Each scene shows the same named points in several views. A view is turned or mirrored, and shifted as a whole, has a little noise and may leave points out.
In the rows, 128 means zero.

Scene 1
View 1
Q185: [131  85 140 148 168 138 122 116 119 113 147 205 167 143 104 102 165  80
 134  88 153 113 109 127  48 126 180]
Q934: [140  86 128 123 146  96 157 135 111  95 184 170 139 119 108 120 156 120
 123 124 121 122  88 125 101 137 174]
Q637: [156 125 116 128 138 119 170 124 127 106 170 170 144 118 141 149 171 116
 138 115 103 101  87 133 102 125 163]
Q55: [159  77 130 101 157  44 159 148  86  99 194 182 128 121 113 114 126 125
 118 114 136 131 122 111  92 153 146]
Q612: [174  78 161 113 183  87 216 119 119 113 187 131 130 110 136 142 161 120
 107  92 143 160 129 117  76 148 155]
Q381: [147  84 154 126 158  96 127 124 118 120 165 192 132 137 114 113 141 108
 128  89 148 129 116 107  72 142 175]
Q399: [138  96 123 128 152 100 144 130 110 105 174 193 152 132 104 110 152 102
 128 109 131 109 103 121  87 133 162]
Q20: [129 113 126 116 140  72 152 143 117 125 188 197 141 141  86 100 134 112
 118 111 128 104 108 104 119 138 143]
Q324: [142  74  92 135 129 129 148 136  99  48 179 161 150  94 126 141 183 126
 143 158  89 110  40 163  99 125 202]
Q887: [129  65 157 119 177  75 155 133 109 118 188 177 139 139  75  85 136 102
 100  92 164 143 126 103  79 148 160]
Q287: [134 111 135 116 142  66 133 140 112 134 181 210 134 148  90  96 123 109
 119  98 140 106 122  96 106 141 143]
Q347: [157  54 149 109 176  65 178 135  95  93 194 151 129 113 108 116 142 121
 106 109 146 157 118 116  78 154 163]
Q244: [130 141 128 133 143 123 197 122 149 133 186 164 155 131  99 123 175 104
 113 109 115  99  96 118 131 122 148]
Q345: [135 102 147 124 155  88 156 130 126 132 180 185 140 140  93 103 143 107
 113  94 142 122 118 102 100 139 156]
Q187: [121  61 130 130 156  90 101 137  95  97 171 215 149 140  82  83 137  97
 128 111 148 118 100 118  71 139 180]
Q991: [154 145 130 121 141 102 183 125 136 137 176 178 143 131 129 139 155 112
 128  99 117  98 113 111 115 128 139]
View 2
Q185: [139 128 146 155 117  93 105 129  34 135 126  95 176 120 106 129 192  88
 140 112  97 148 112 122  85 144 189]
Q381: [133 135 137 133 116 111 110 148  67 124 114 100 158 142 127 122 190 110
 172 130  99 139 116 141 115 131 173]
Q612: [132 122 136 170  82  92 158 153 133 144 113 127 130 178 146 109 180 112
 190 137  88 124  99 157 140 159 178]
Q287: [119 135 117  98 112 126  88 148  80 122 133  94 142 148 118 142 181 121
 152 171 105 133 124 125 108 122 133]
Q244: [116 123  96 154  68 125 101 127 118 135 152 104 109 150 136 169 166 111
 128 133  63 142 103  92  87 166 167]
Q187: [123 120 147 128 140  94  77 154  36 122 134 105 175 132 121 105 172 114
 137 143 114 138 129 118 114 112 166]
Q345: [127 130 113 132 104 119 104 149  84 132 130  94 138 154 125 141 182 106
 151 154  95 135 116 132 113 139 153]
Q399: [118 123 137 134 106 101  97 135  77 126 136 115 152 139 123 128 171 120
 144 134  95 138 113 109  97 134 169]
Q324: [ 89 104 164 168 100  83  74 128 101 107 158 167 151 126 164  96 133 161
 141  72  69 141 104  57  98 132 217]
Q347: [124 112 146 152 108  83 132 165 111 139 122 131 145 175 141  91 168 124
 173 159 108 120 113 147 149 136 165]
Q20: [114 126 111 111 103 122  85 147  93 124 144 102 132 154 129 144 167 125
 140 165  96 133 121 108 106 128 139]
Q991: [112 138 117 126  70 129 115 117 121 124 132 111 121 145 126 166 181 128
 162 134  74 141  99 108  81 155 157]
View 3
Q991: [140 144 140 122  96 142  69 160  94  97 117 124 143 112 120  95 146 163
 104 150 159 125 125  93 134 121 169]
Q381: [105 118 187 133 137 140 100 119 126  70 111  98 172 138 113  87 139 164
 109 154 170 114 131  93  92 109 142]
Q55: [ 99 157 191 127 115 155 103  91 117  90 103  82 162 104 131 124 133 148
 120 140 119 127 150 108  93 112 166]
Q345: [124 126 163 123 114 145  98 122 129  74 125 103 155 116 105  88 151 147
 118 165 151 112 140  85 100 115 154]
Q347: [ 72 140 174 144 109 148 105  76 123  74 106  98 187 113 127 111 140 138
 118 151 125 133 156 129  99 112 129]
Q20: [141 135 164 113 102 161 106 120 135  85 127  93 140 103 100 104 143 149
 117 160 134 122 136  77 106 114 182]
Q324: [101 127 149 157  98 204 117 117 145  92 103 107 201 134 101 138 121 203
  49 113 150 199  79 130 172 101 169]
Q887: [ 97 117 176 125 125 141 117  93 151  59 125  90 175 109 109  89 155 128
 126 171 134 111 159  97  82 109 133]
Q637: [126 137 140 137  99 160  79 152 105  99 109 125 166 123 117 105 139 183
  81 134 162 152 105 111 149 114 164]
Q187: [114 111 202 126 157 169 131 109 175  62 117  76 181 120 100 100 144 166
  95 149 149 133 120  83  88 100 164]
Q934: [117 131 159 133 104 171 107 115 133  88 116 103 170 117 106 113 135 168
  92 141 143 149 119 103 130 109 167]
Q612: [ 68 145 144 149  92 126  75 103  89  79 106 130 185 116 141  96 150 136
 117 154 139 128 158 142 117 120 107]
Q287: [138 135 184 110 124 151 106 122 133  82 121  85 140 108 105  98 143 148
 125 159 146 105 140  69  86 113 180]
Q399: [122 124 169 127 129 160 107 132 142  79 117 102 172 115 111 102 148 166
  95 147 149 137 121  95 115 109 163]
Q244: [148 125 110 123  74 155  84 153 121  87 135 133 151 105  97  91 158 153
 100 163 151 138 124  94 150 122 160]
Q185: [114  95 177 131 169 147 106 154 162  55 122 107 194 128 111  70 166 173
  83 154 178 129 111  90 107 105 137]
View 4
Q887: [125 108 148 125  98 108 160 108 159 125  82 126 136 150 109 132 134 153
 143 129 132  94 109 119 105 131  96]
Q187: [ 96 115 157 121 133  99 164  89 110 105  93 136 146 186 117 129 112 159
 141 141 136 122 118 104 131 128 121]
Q637: [122  80 164 107 103  95 130 153  62 122 118 139 124 142 138  92 143 133
  81 140 161 110 151 140 170 104  71]
Q287: [138  95 151 104 114  81 165 107 113 122 100 116 119 147  87 127 126 186
 140 128 173 121 128 115 118 110  87]
Q185: [ 75  90 152 122 112  91 172 102 120 133  77 146 145 197 145 118 144 121
 103 153 156 126 119  95 146 108  99]
Q612: [146  93 152 121  74 147 126 150 148 138  79 126 116 111 142 102 147 132
  86 146 123  62 130 154 132 128  69]
Q20: [137  97 154 109 108  72 153 126 101 114 118 118 128 140  92 119 129 173
 141 118 165 117 132 126 123 117  82]
Q244: [128  72 151 115  81  55 145 164  87 129 132 136 134 134 121 102 168 121
 114 108 172 106 142 137 139 107  53]
Q934: [124 100 160 118 111 106 134 135  84 105 116 136 136 149 129 109 127 147
 119 130 136  97 134 140 145 126  94]
Q381: [113  87 151 104 107 127 161 101 118 125  77 132 122 165 129 127 133 158
 114 143 157 108 126 118 130 110  95]
Q345: [128  88 148 110  97  91 158 119 124 129  95 127 125 148 111 126 140 156
 130 124 161 106 127 124 120 112  81]
Q55: [154 121 162 113 116 119 135 118 119 113  95 113 117 124  95 112 106 187
 122 149 132  95 130 135 131 131  99]
Q347: [141 116 156 127  99 141 132 127 143 117  85 124 128 128 124 115 121 155
 119 144 109  70 119 144 124 141  96]
Q324: [ 99 107 177 126 134 110 110 153  20  81 143 159 155 168 161  90 118 120
  96 140 109 100 151 151 189 135 108]
Q991: [140  74 155 101  91  77 146 150  87 136 111 124 111 128 114  99 152 151
  91 134 182 114 148 133 147  98  55]

Which points are out of place in each view (at most two, in the order of its rows)? Write none if all are in place.
view 1 -> none
view 2 -> Q612
view 3 -> Q934
view 4 -> none

Scene 2
View 1
Q177: [134  98 178 118 211 150 115 120 160 106 197 136 134 159  83 108 167 133
 100  56  69 127 144 132 134 123 192]
Q355: [152 114 104 141 181 161 170 130 160 141 178 130 149 151 106 141 115 117
 135  86  65 127 180 106 138 108 166]
Q537: [141  84 151 119 219 161 122 124 127  91 227 103 154 145  81 177 122 127
 110  77  60 106 126 140 126  95 190]
Q523: [151  85 153 147 166 151 143  69 186 132 172  99 139 111 174 191 108 142
  93  64  57  73 159 133  80 108 212]
Q881: [152 113 134 145 136 132 170 137 154 139 168 169 120 150 103 121 129 113
 138 110  86 149 163  91 146 145  91]
Q879: [138 126 105 178 122 123 208  60 226 193  74 141 128 154 192 133 105 149
 100  70  64 101 225  81  83 123 198]
Q509: [149  99 116 156 146 139 171 107 157 144 158 132 134 144 140 169  96 132
 121  95  65 108 159 109 118 118 145]
Q353: [167  85 189 136 124 137 137  80 188 125 193 118 119  84 180 192 123 122
  95  96  83  93 149 122  74 126 155]
Q514: [136  91 162 150 165 139 145  59 196 139 146 111 133 134 174 166 123 155
  81  52  54  77 164 131  82 114 223]
Q866: [136 103 148 133 177 139 146 120 155 124 177 146 130 161  95 122 141 126
 115  84  76 131 155 109 135 124 152]
Q610: [142  97 143 154 139 130 164  95 171 144 150 145 122 149 144 146 115 140
 110  88  71 108 158 110 112 133 144]
Q405: [143  98 114 156 167 148 158 128 141 130 172 149 139 167 100 140 107 131
 143  84  62 129 141 126 158 131 126]
Q765: [147 112 195 129 123 112 153  95 197 138 155 166  98 129 140 104 164 122
  96  92  94 134 179  86 105 151 130]
Q526: [178 113  65 156 146 171 191 148 143 143 203 124 157 121 121 198  65  92
 163 126  69 122 175  95 137 104 111]
Q337: [128  54 215 146 130 102 118  55 148 113 149 129  98 134 169 189 114 172
  71  83  72  68  92 145  79 139 145]
Q959: [134  78 150 145 169 135 140 110 130 115 174 133 127 157 112 164 110 141
 113  88  64 104 118 134 131 124 139]
Q89: [132 100 170 148 131 118 145 104 174 142 138 179 102 162 128  91 154 143
 116  72  78 134 154 116 135 164 119]
Q723: [156  73 179 131 137 133 125 118 129  97 220 132 120 115 121 195 109 121
 111 119  83 104 106 129 113 130 103]
Q948: [151  90 158 156 136 137 146  86 183 137 158 139 121 129 166 148 125 143
 113  63  63 100 152 136 111 145 156]
Q660: [104  84 192 152 157  99 153  27 195 149  86 127 111 171 172 141 131 181
  43  55  64  73 160 113  63 119 226]
Q576: [150  76 171 148 153 148 127  95 165 115 183 130 127 123 152 161 122 146
 114  67  64  98 128 152 117 139 155]
View 2
Q509: [118 111 123 142 163 153 138 162 150 110 152 128 115 138 165 123 132 102
 112 159 141 159 131  63 132 165 143]
Q514: [ 88 186  82 181 122 124 176 162 156 116 154 109 104 167 176  79 162  95
  98 199 115 156 130  71 120 194 104]
Q765: [ 88 107 112 178 131 145 193 138 140 163 135 170 121 182 146  78 173 125
 118 119 161 118  94  73 136 115 129]
Q537: [140 153 150 144  93 147  59 148  98  71 129 122 107 191 189 148 146 106
 123 166 117 127 116 102 132 193 106]
Q353: [ 75 162 152 172 156 106 164 159 157 124 104 157 129 199 143  88 159 109
 123 181 119 189 104  59 128 163 108]
Q405: [127  84 123 137 140 169 101 160 119  92 177 129 113 133 164 153 132 108
 115 135 152 137 110  81 140 145 133]
Q866: [127 108 120 154 113 164 121 145 113 114 155 139 111 164 170 121 152 112
 117 128 147 108 111  89 139 149 128]
Q576: [ 84 144 127 161 124 124 127 166 129  93 153 135 121 172 155 115 151 107
 108 180 132 164  86  80 131 153  93]
Q948: [ 82 132 106 170 141 128 165 168 149 113 161 135 117 158 149 105 154 107
 107 172 135 163 101  70 129 145 108]
Q723: [ 96 123 197 130 143 133  98 160 123  85 102 164 139 194 150 128 131 129
 120 170 159 164  72  68 139 151 117]
Q610: [102 116 114 154 150 149 161 162 147 123 155 135 120 149 159 106 146 109
 108 157 156 147 110  65 132 150 134]
Q526: [150  69 165 124 209 161  87 157 153 101 132 140 118 137 157 177 123  92
 143 125 107 191 163  56 142 170 169]
Q523: [ 94 186 108 168 139 116 150 165 156 106 134 115 108 173 172  96 154  92
 110 200 104 177 136  71 119 201 104]
Q337: [ 57 181 147 153 120 120 169 175 142  92 129 139 132 185 164  68 130 131
  78 230 189 161  53  61 128 165  95]
Q879: [103 128  36 182 186 151 244 163 199 168 181 106  99 109 168  73 152  82
  93 158 136 155 177  45 123 174 161]
Q881: [118  58 137 148 153 172 145 145 130 141 150 171 128 155 145 127 149 123
 126  97 171 120  96  74 147 108 151]
Q177: [124 142 104 170  64 153 103 136  89 102 154 133 103 190 177 121 174 112
 118 133 128  89 102 113 134 160  96]
Q89: [ 90  88  97 166 121 159 172 155 128 134 179 154 121 149 148 100 155 123
 105 124 178 113  76  79 140 101 124]
Q959: [109 126 144 135 122 155 107 163 120  84 151 129 120 160 171 124 126 119
 102 171 163 136  90  76 137 161 121]
View 3
Q514: [115  83 185 108 166 129 159  79 135 164  88 152 189 134  95 148 152 183
 172 152  69 161 138 122 102 151  60]
Q526: [150 129 146 104 155 132 122 145 142 123 114 204 162 123 161 181  95 109
 183 101  91  95 130 135 251 142 176]
Q959: [123  97 171 131 140 118 156  66 107 155 114 140 159 142 140 147 101 132
 119 105 108 108 112 141 165 163 132]
Q879: [112 100 128 102 151  64 121 189 169 170  79 160 187 104  73 127 157 154
 170 149  53 139  96 100 133 130  24]
Q355: [157  86 167 102 169 124 151 102 163 135 108 181 170 126 115 175 129 104
 148 111  99  84 123 114 188 164 126]
Q509: [126 110 156 121 147 115 139 112 128 151 104 164 169 125 130 149 115 134
 151 115  87 117 118 127 177 149 118]
Q723: [129 120 179 143 151 148 156  50  59 151  85 154 148 156 161 134 102 129
 140 109 106 117 167 137 160 143 185]
Q177: [164  49 209 114 178 139 187  19 147 140  93 156 164 147  94 163 154  99
 111 119 116  83 143 103 125 179 123]
Q537: [157  72 209 106 179 163 177  14 129 120 124 164 173 160 134 182 125 136
 148 109 104  98 156 142 162 188 152]
Q866: [153  74 176 117 162 115 160  69 133 144  93 156 159 138 112 148 131  94
 114 112 109  80 126 110 154 165 129]
Q405: [142  89 165 127 143 120 159  85 144 155 109 165 160 122 131 171 104  96
 117 104 122  91  96 122 194 161 143]
Q765: [142  89 154 138 163  94 145 108  98 168  39 151 146 128  87 100 152  82
 116 133  92 100 150  74 111 116 117]
Q576: [121  91 190 136 151 146 173  54 108 169  80 155 168 129 128 156 121 140
 145 133 111 147 137 118 136 140 129]
Q948: [120  97 175 135 144 123 162  89 122 179  70 156 168 121 112 145 127 137
 147 138  97 147 121 108 133 130 104]
Q523: [119  96 187 107 169 148 155  77 126 154  92 165 188 136 116 155 144 192
 191 146  67 164 152 131 126 150  90]
Q660: [ 97  79 168 112 157  84 156  78 115 172  94 109 187 143  75 102 165 197
 140 146  57 149 123 124  64 169  16]
Q89: [134  83 159 150 138  91 159  94 118 182  56 140 147 117 100 121 130  80
  88 122 124 103 102  84 128 133 111]
View 4
Q610: [141 112 137 101 129 142 157 118 151 136 151 125  96 110  93 133 143 142
 148 143 112 128  97 162 160 167 122]
Q405: [132 112 182 106 106 110 132 103 138 146 158 146  70 105 102 117 148 123
 160 154 160 122  98 165 164 117 141]
Q959: [120 140 142 124 133  98 145 110 138 151 163 143  84 106  79 129 141 127
 158 153 123 143 112 186 187 116 124]
Q89: [167  93 138 109 111 148 200 123 123 158 125 145 100  86 108 124 159 123
 134 164 147 111  86 154 193 179 132]
Q523: [118 116  90 121 149 112 139 100 160 127 190  95 103 135  95 144 135 145
 200 144  40 149 118 193 144 177 123]
Q660: [173 111  91 121 131 131 192 128 143 120 127  65 117  80  45 159 152 177
 178 169   3 143  98 198 185 218  84]
Q723: [ 90 167 103 130 178 107 154 118 156 168 188 168 102 127 104 136 131 110
 128 130 145 149 122 189 194 112 125]
Q526: [102 132 183  83 149 134  76  96 207 130 198 149  60 141 132 130 125 130
 142 104 155 135 107 146 116  97 129]
Q881: [149 104 169 100 125 152 156 116 161 155 147 163  82  98 137 125 153 116
 121 136 183 112  91 143 169 137 127]
Q355: [148  94 176 107 111 117 113  90 175 130 168 134  66 109 128 132 157 119
 181 138 125 118 101 168 145 126 122]
Q576: [114 125  99 130 138 106 162 103 125 154 175 133 106 125 102 121 139 120
 177 156 108 139 116 190 173 157 143]
Q765: [167  91 102 117 143 169 201 128 167 159 136 143 112  92 140 143 165 116
 125 140 125 110  89 157 188 195 108]
Q866: [157 101 155 121 121 123 148 107 170 146 155 144  77  89 128 143 170 109
 158 141 130 117 100 181 180 128 106]
Q509: [126 124 155  96 132 133 128 110 163 131 168 123  85 120  92 132 132 147
 152 137 118 134 103 159 145 146 124]
Q337: [105 167  61 134 169 108 196 135 115 157 158 121 127 114  42 137 127 150
 144 161  71 162 116 201 206 172 120]
Q177: [161  92 134 155 110  87 160  94 146 155 157 147  80  84 135 142 191  83
 202 161 107 112 111 218 209 123 109]
Q353: [103 132  61 122 178 143 163 117 169 150 191 131 123 144 123 143 129 129
 153 125  82 144 117 179 159 186 129]
Q948: [131 109 105 111 132 131 168 112 130 141 162 121 108 123  99 127 134 137
 170 158 101 134 106 170 159 185 141]
Q514: [141 102  93 125 133 119 155 103 150 125 166  88 107 117  90 146 145 151
 202 152  30 139 111 197 156 194 114]
View 5
Q765: [129 118 162 121 116 126 148 163 117 140 114  86 146  64  69 137 147 166
  86 101 153 144 152 142  99 109 119]
Q526: [ 87  38 124 100 136 156  64 166 140 155 101 182 123 135 120 123  96  63
 113 116 134  70  83 116 143 133  87]
Q866: [109 111 119 112 130 160 154 140 133 181 124 126 147 134 122 150 132 106
  89 111 157 126 147  98 116 102 149]
Q177: [120 158 106 117 146 160 183 122 143 214 135 123 152 141 151 159 127 120
  79 115 138 123 173  88 115  91 176]
Q89: [113 106 141 133 121 155 164 159 107 145 127  87 139  97  65 160 160 130
  95 111 186 138 165 119 111  87 148]
Q881: [ 98  64 142 141 109 154 128 174 118 148 130 141 149 120  77 160 126 112
  89  98 167 131 133 115 113 110 117]
Q948: [126 124 135  92 164 145 125 146 123 150 103  78 117  86  95 128 153 112
 113 141 161  93 149 127 132  89 142]
Q959: [107  89 123 101 179 173 128 152 144 177 107 109 134 149 117 123 139  92
  90 148 173 116 151  81 122  95 157]
Q723: [116  72 152 108 214 162  97 185 160 174  99 122 137 134 110  94 116 130
  52 160 142 124 157  86 106 107 139]
Q610: [115 100 134  92 140 149 127 143 127 147 100  93 128  99  94 123 152 100
 115 129 173 120 133 120 125 107 131]
Q405: [ 95  78 115 124 140 171 126 156 124 166 126 139 131 148 106 158 126  74
 105 122 169  99 140  93 137  95 141]
Q509: [110  85 125  84 143 154 108 144 132 154  97 115 126 117 106 118 139  83
 122 131 167 103 117 115 135 111 126]
Q337: [136 117 149  65 226 159 131 153 148 154  78  33 127 101  95  74 174 131
  83 190 186 140 176  91 106  89 171]
Q523: [137 153 124  43 184 138 117 115 150 172  82  77 116  90 145  86 146 101
 123 155 137  82 131 125 138 108 146]
Q537: [113 128 102  92 191 169 135 129 165 221 117 144 142 165 177 121 107  91
  75 145 127 100 152  72 126 103 167]
Q660: [145 173 123  24 144 143 176  86 137 154  77  11 135  79 116  86 206 111
 144 150 200 157 140 117 121 103 169]
Q514: [139 167 119  42 166 138 141 101 140 166  85  56 121  82 137  98 166 107
 134 146 153  99 136 127 134 100 157]
Q353: [138 126 159  74 196 130 101 156 150 157  80  81 124  69 112  81 134 145
  85 150 125 107 144 130 114 116 127]
Q355: [103 105 110  99 116 156 128 127 133 178 120 147 133 133 135 148 119  80
 117 106 144  91 117 112 137 115 127]
Q576: [123 128 135  96 195 152 126 150 137 172 105  91 119 108 113 124 142 114
  92 153 151  93 164 111 127  86 156]
Q879: [124 134 124  41  75 126 133  96 105 113  86  57 117  50  90 122 185  82
 185 101 188 108  87 163 144 124 111]
View 6
Q353: [154 113  74  82 154 114 131 180  17 148 102 119 159 138  75 124 124 175
  69 127  93 117 133 164 100 139 118]
Q866: [163 161  51 145 128 153 156 133 110 128 120 133 120 159 124 124 163 136
  72 115 110 124 124 100 113 158 105]
Q723: [159 123  54 102 120 160  92 161  35 161 133 152 109 136 106 120 130 199
  90 140 118 135 147 101  96 152 134]
Q765: [137 171  72 151 114 132 190 138  74 123 110 119 164 117  76 128 137 148
 105  86 108 119 103 155 124 140 143]
Q879: [169 140  82 112 189  85 194 110 112 146  93  58 243 120  90 177 210  98
  72 100  78  82 113 186 163 123  77]
Q523: [171 117  62  71 194 105 135 174  52 161  86  98 156 175  98 145 145 145
  38 134  79 109 126 153 103 158  78]
Q177: [160 176  38 143 137 155 174 154 108 118  98 138  81 204 122 115 131 127
  53 112 104 131 106  99  85 182  96]
Q405: [176 131  72 125 127 155 134 107 118 145 153 138 115 140 135 127 184 128
  67 134 115 116 133  80 121 153 100]
Q948: [167 129  90  88 145 116 160 133  71 160 120 113 149 141  90 139 146 130
  70 125  93 109 102 140 118 158 108]
Q610: [161 143  67 109 147 128 146 133  77 154 115 113 157 137  97 144 160 149
  83 119  97 112 122 137 123 149 112]
Q337: [158 163  52  55 153 127 113 147  27 210 104 115 136 155  75 182 101 187
 107 134  76 121  96 146 106 187 133]
Q576: [169 129  80  83 145 127 141 150  61 163 122 129 117 157 100 132 129 144
  63 135  94 119 107 124 102 172 108]
Q526: [178  64  79 128 140 149 100 135  89 121 158 137 157 107 144  97 226 153
  48 150 133 113 195  89 130  99  84]
Q355: [175 124  58 141 150 144 151 135 116 114 124 126 136 157 138 114 197 119
  45 129 114 116 145 101 117 134  78]
Q959: [170 144  49 100 139 155 116 127  86 165 130 132 110 158 124 145 155 160
  78 139 103 124 129  90 112 169 108]
Q537: [172 134  28 116 158 163 110 171  84 134 105 142  78 207 143 111 146 155
  34 140 106 135 148  79  78 172  83]
Q881: [154 141  75 160  99 159 155 108 107 122 151 141 141 105 117 117 183 144
  98 110 130 120 136 104 135 130 127]
Q660: [160 197  29  83 200  99 170 135  81 186  56  66 187 184  79 205 137 135
  86 104  54 104  84 178 131 186  94]

Which points are out of place in each view (at most two, in the order of its rows)? Write none if all are in place.
view 1 -> none
view 2 -> Q881
view 3 -> Q959
view 4 -> Q526, Q866
view 5 -> Q765
view 6 -> Q610
